Each row is a point on a tangle of strands that fork, close into loops and nearly touch. The rows are in no order.
In the rows, 128 means zero.
Two points are linked if the straight distance between their rows is under 105. Some points are linked to none.
zub: [ 94 157 127 116 106 107 125 125  99  96 158 108 139 125 111 178 125  93
 136 118]
Rigi: [164 122 119 130 113 159 130 123 155  99 150 142  62 130 151 103 108  54
 102 194]
rane: [111 100  93 152 135 119 112 153 165 104 141 115 166 112 115 123 150 120
  83 144]
zek: [146 179 157 171 105 135 132 123 186 112 117  94 143 130 163 111  65 118
  65 136]
vikog: [ 98 123 109 121 136 142  76 129 121  98 127 112 114 131 160  67 138 167
 129 142]
Tari: [112 100 105  52 101 148 105 103 128 133 138 139 152 104 136  92 157 132
 148 146]
Bag: [130 171 132 167  91 124 120 153 154  69 150 119  97 135 153 107  65 126
 132 157]
zuz: [127  94 109  88 160 144 118 120 143 207 129 180 137 100  80 141 141 133
 170 133]
fum: [132 142  87 162 122 102 155 124 148 120 108  96 106 139 156 103 157 160
 121 108]
ritum: [ 94 133 103 137 132 168 110  86 135 125 108  89 135 124 126 111 124 111
 101 167]
redan: [171 141 131 154  93 169 137 115 149  96 104 112  72 134 149 109  89  35
  63 169]
zorud: [ 97 155 113 162 108  92 113 145  90  87 151 116 163 109 146 186 104  92
 115  90]
golus: [159 122 106 131 120 105 160 106 121 118  97  82  65 124 107 153 148 120
 112 179]
far: [167 191 143 181 113 112  66 141 143  76  80 109  98  96 216 117  69 166
  72 139]
kor: [148 123 159 136 125 122 207  96 116 159 110 119 141 147 119 143 159 145
 171 114]
ledal: [113 129 156 139 145 165  80 128 171 114 149  70 137 153 165  84 108 127
  89 153]
kal: [140 134 146 102 154 113 198 131 122 157 146 160 107  97  96 158 142 111
 138 159]
gim: [116 113 116 101 120 124 144 133 117 144 122 169 173 117 111 159 180 106
 162 109]
Potum: [100 130 111 143 156  88  75 148 131 123 154 121 167 142 155 149 164 128
 100  68]
der: [124 115 111 126 115 148 144 138 157 118 163 139 105 131 119  82 110 142
 112 149]
Nages: [144 110 112  64 141 135  86 121 119 195 101 201 153  99  64 166 144 127
 180  88]
fuzog: [105  99 115 145 125 116 105 123  93 130 146 131 146 156  89 164 140 135
 195 112]
nak: [154 102 150 104 157 103 192 119 101 197 103 170 143 131 106 157 180 151
 156 102]
Nud: [127 152 141 175 122 123 124 156 168  86 146  97  86  88 144  91 124  88
  92 122]
bava: [123 127 134 110 141 118  76 107 128 160 124 172 164 159  80 128 183 133
 167  42]
devak: [136  83 141  69 108 135 143 158 104 154 130 127 118 132  95 139 144 154
 187 149]
terov: [131 125  92 175 120 131 136 127 146 100  89  79 127 120 194  98 135 125
  85 136]
lig: [100 131 109 108 145 188 112 112 158 143 118 146 152 123  92 109 129 109
 123 180]
botus: [ 95 119 130 157 148 108 126 108  88 143 154 158 129 155 168 156 105 107
 127  25]
bepam: [124 110  97 101 110 149 115  90 148 109 129 136 102 124 153  93 164 105
 150 182]
Vulo: [ 99 122  79 158 140  98  88 132 125 114 160 105 165 112 145 158 120 115
  96 124]
Votu: [149 108 135  87 146 172 170 128 133 145  86 142  69 115 103  79 172 126
 113 184]
gadum: [193  79 158 108 145 142 158 154 131 116  97 160  81 144 110 122 149 101
 141 242]
Voruz: [116 152 163 139 125 187  87 142 157  73 129 108 120 155 160  80 100 104
  85 177]
fen: [128 130 145 126 101  92 205 140  98 147 142 125 119 161 126 156 129 139
 148  89]
teg: [107 138  97 138 114 112 161 110 113 147 146 115 169 160 171 181 110 120
 127  83]
rer: [148 140 100 177  89 162 116 106 150  78  87 103 102 172 168  93  82 146
  99 168]
dalot: [ 99 165  95 149 159 109 103 149  98 119 137 117 147  99 209 153 103 159
  70  86]
Rom: [116 102 130 109 120 143 141 161 120 125 122 110  75 144  94 110 145 148
 181 170]
badag: [ 90 179 124 183 152 125  94 134  95  96 112 129 150 159 117 149 128 166
 113  75]
mel: [ 92 130 118 117 116 148 114 140 123 113 160 135 135 146 148  98 109 168
 151 127]
mozom: [149 121 152  89 142 127 140 111 116 157 116 143 131 126  43 115 189 152
 148 126]
Lapo: [149 180 174 155  98 156  88 140 154  69 118  86 134 147 178 105  53 118
  72 167]
Feg: [170 113 162  85 155 136 166 108 113 159  91 130 114 122  71 104 176 150
 113 188]
ridaz: [184  75 156  76 142 138 164 153 146 170  85 176 152 113 118 119 168 153
 186 193]
tib: [106 111 118 117 130 102 122 101 114 154 166 151 160 176 171 167 139 117
 155  53]
dod: [126 150 138 116 132 104 133 135 138 114 136 130 105 136  74 129 183 141
 144 119]
Zubu: [123 105  91 142 114  82 136  95  91 119 141 105 119 139  93 160 147 144
 160 110]
geron: [150 142 142 130 112 136 209 104 164 144 110  88 125 131 134 146 124  92
 102 170]
Vade: [155  94 109 114 112 158 161 156 140 117  95 126 103 162 109 127 137 105
 115 209]
bimo: [141 159 138 157  85 110 159 108 133  97 157  97 103 141 131 123  67 145
 154 137]
Buki: [140 157  99 155 101  80 146 120 104 109 128  98 119 133 177 110 102 161
 108  80]
mase: [ 90 143 152 170 143 114 141 154  85 141 151 141 131 157 131 144  92 136
 110  39]
metu: [118 165 136 186  99 121 163 169 148  79 128 131 155 107 164 133  97 112
 114 103]
fusab: [ 82 170 119 158 137 153 113  98 131 122 145 118 133 122 125 131  67 138
  95 147]
pav: [113  91 145 112 141 122 109 111 103 153 147 224 148 175  90 149 123 102
 122  28]
motid: [ 98 114 144 136 140 104 156 152 100 161 153 116 101 132 106 133 130 131
 141  70]
dop: [110 136 154 181 143 119 122 173 124 125 163 104 152 131 148 112  96 150
 107  73]
pofi: [130 198 122 189 113  89 117 146 141  95 110 126 160 106 177 171  79 140
  89  95]
Vekef: [ 86 108  87 141 167 134 108 169 145 148 133 138 127 104  97 131 140 120
 109 125]
segam: [107 173 112 157 120 120  91 126 136  74 137 124 102  99 198 124  92 133
 132 141]
sova: [110 169 170 136 131 120  84 135  77  71 164 115 171 103 189 130 117 153
  98  81]
dev: [147 104  87 129 114 103 156  93 102 123 137 109 106 107 104 153 127 135
 134 161]
posa: [138  96 102 115 134 122 164 121 161 140 162 179 134 108  96 110 134 154
 142 170]
negir: [213  79 153  50 136 118 121 136 107 191  94 197 177 139  78 158 161 142
 192  65]
Guk: [110 120  97 121 136 113 158 147 151 154 182 193 128 118 124 145 122 129
 143 124]
zuf: [107  91 145  93 124 138 148 155 105 170 158 133 125 121  99 103 134 134
 163 100]
visu: [131 166 149 138 118 132 138 126 151 106 123  84  96 159 100 116 143 126
 127 138]
bet: [ 82 119 133 108 138 139  99 139  98 145 163 162 190 130 124 128 122 120
 120  71]
mume: [169  76 172  95 157  92 117 122  92 183 108 161 152 108  72 178 180 124
 204 121]
buz: [143 161 128 128  88 107 144 116 129  84  96  73  75 137 120 136 120  98
 116 160]
Kez: [104 109 114 126 102 131 145 147 130 114 149 106 159 127 126 179 120  94
 147 151]
rog: [121 178 132 121  94 119 159 105 121 111 143  98 134 105 126 142 109  95
 106 104]
pori: [120 107 104  68 134 101  74 117 111 167 128 170 144 120  84 153 172 119
 163  54]
Rusif: [156 116 125 188 121 134 140 134 181 127 109  69  81 144 135 100  92 103
  93 156]
Mame: [105 191 158 126 115 110 119 111 107  88 155  94 156 117 145 117  92 132
  84  94]
vofoz: [142 133 137 128  90 138 140  84 161  84 155 122  96 115 139 117 129  77
 138 173]
lub: [124 128 103 146 129 158 101 111 147  96  94 109  87 173 155  64 131 155
 116 163]
Kises: [136 101  97  87 148 147 132 130 182 169 119 168 136 112  96 124 155 136
 144 170]
gepib: [ 85 103 115 138 157 146  84 136 155 166 173 139 141 110 109 117 116 130
 146 122]
naf: [144 163 128 145 114 162 120  96 144 113  86 101  57 130 158  88  76  86
  63 159]
Ril: [176  95 175  72 173  90 101 152 110 169 100 155 121 103  72 169 167 142
 193 178]
Vopud: [105 128 117 180 174 107  82 151  88 116 139 149 164 119 189 141 132 167
  93  68]
Piv: [103 146 154 185 131 133 141 179 156 111 153 109 121 111 146 101 117 122
 126 113]
gibat: [169  74 138  36 154 133 139 132 113 200  71 158 157 100 123 145 162 166
 187 181]
zisi: [177  87 173  88 161 124 137 156 131 149 107 153  94 112  94 120 173 131
 185 212]
zovi: [137 182 151 176 150 142  83 146 126  78 120 131 129  73 203 120  78 175
  57 158]
tomo: [143  78 154 114 153 112 118 115 102 192 129 180 139 157  62 188 158 116
 177  79]
fafen: [ 95 145 135 133 139 156 130  77 123 150 124  76 162 136 124 115 143 131
 114 105]
ket: [155 169 129 142  85 127 175 101 166 116 119  93 133 124 164 115  95  99
  86 141]
sised: [121  78 149 100 132 132 123 155  85 170 116 207 142 153  65 150 133 113
 162  37]
Duz: [150  95 166 111 112 127 148 144 135 118 158  93 121 154  67 146 138 121
 130 183]
Teb: [160  97 123 128 132 188 155 129 136 119  85 142  72 175 110  80 134 103
 100 190]
Tesad: [129 180 156 158 139 128  73 131 114  61 147 124 150  88 214 128 107 169
 109 126]
Senu: [ 80 150 119 165 145 150 129 127 119 149 119  97  95 126 113 122  83 150
 134 116]
Geken: [ 97 152  91 153 144 136 130 122 135 123 101  94 155 111 205 118 108 139
  70 119]
Sugid: [113 126 127 115 118 127 162  78 111 151 124 111 161 147 143 122 162 144
 169  97]
tode: [201  79 129  40 125 128 115 150 103 194  80 158 171  84  88 136 158 159
 197 115]
bozat: [126 115  91  51 123 118  87 102 129 153 154 151 133 125 109 116 173 134
 161 108]

A piece is all that can be reached along the links. How many separate loops has the piece of each point below (a circle has one, a figure eight two, a Y none), and how many tips (points with one link)?
Potum | loops 0, tips 7
gadum | loops 0, tips 3
nak | loops 0, tips 10

Name the points in between on the shortest way along the links from the first point to the second, in order.
ket; Geken | rog > zub > zorud > Vulo > Potum > Vopud > dalot
bava; dop | pori > Nages > zuz > Kises > lig > ritum > fafen > Sugid > kor > fen > motid > mase
dod; pav | mozom > Feg > Votu > Teb > Vade > gadum > zisi > Ril > mume > tomo > sised
Rom; pofi | devak > zuf > motid > mase > dop > Piv > metu
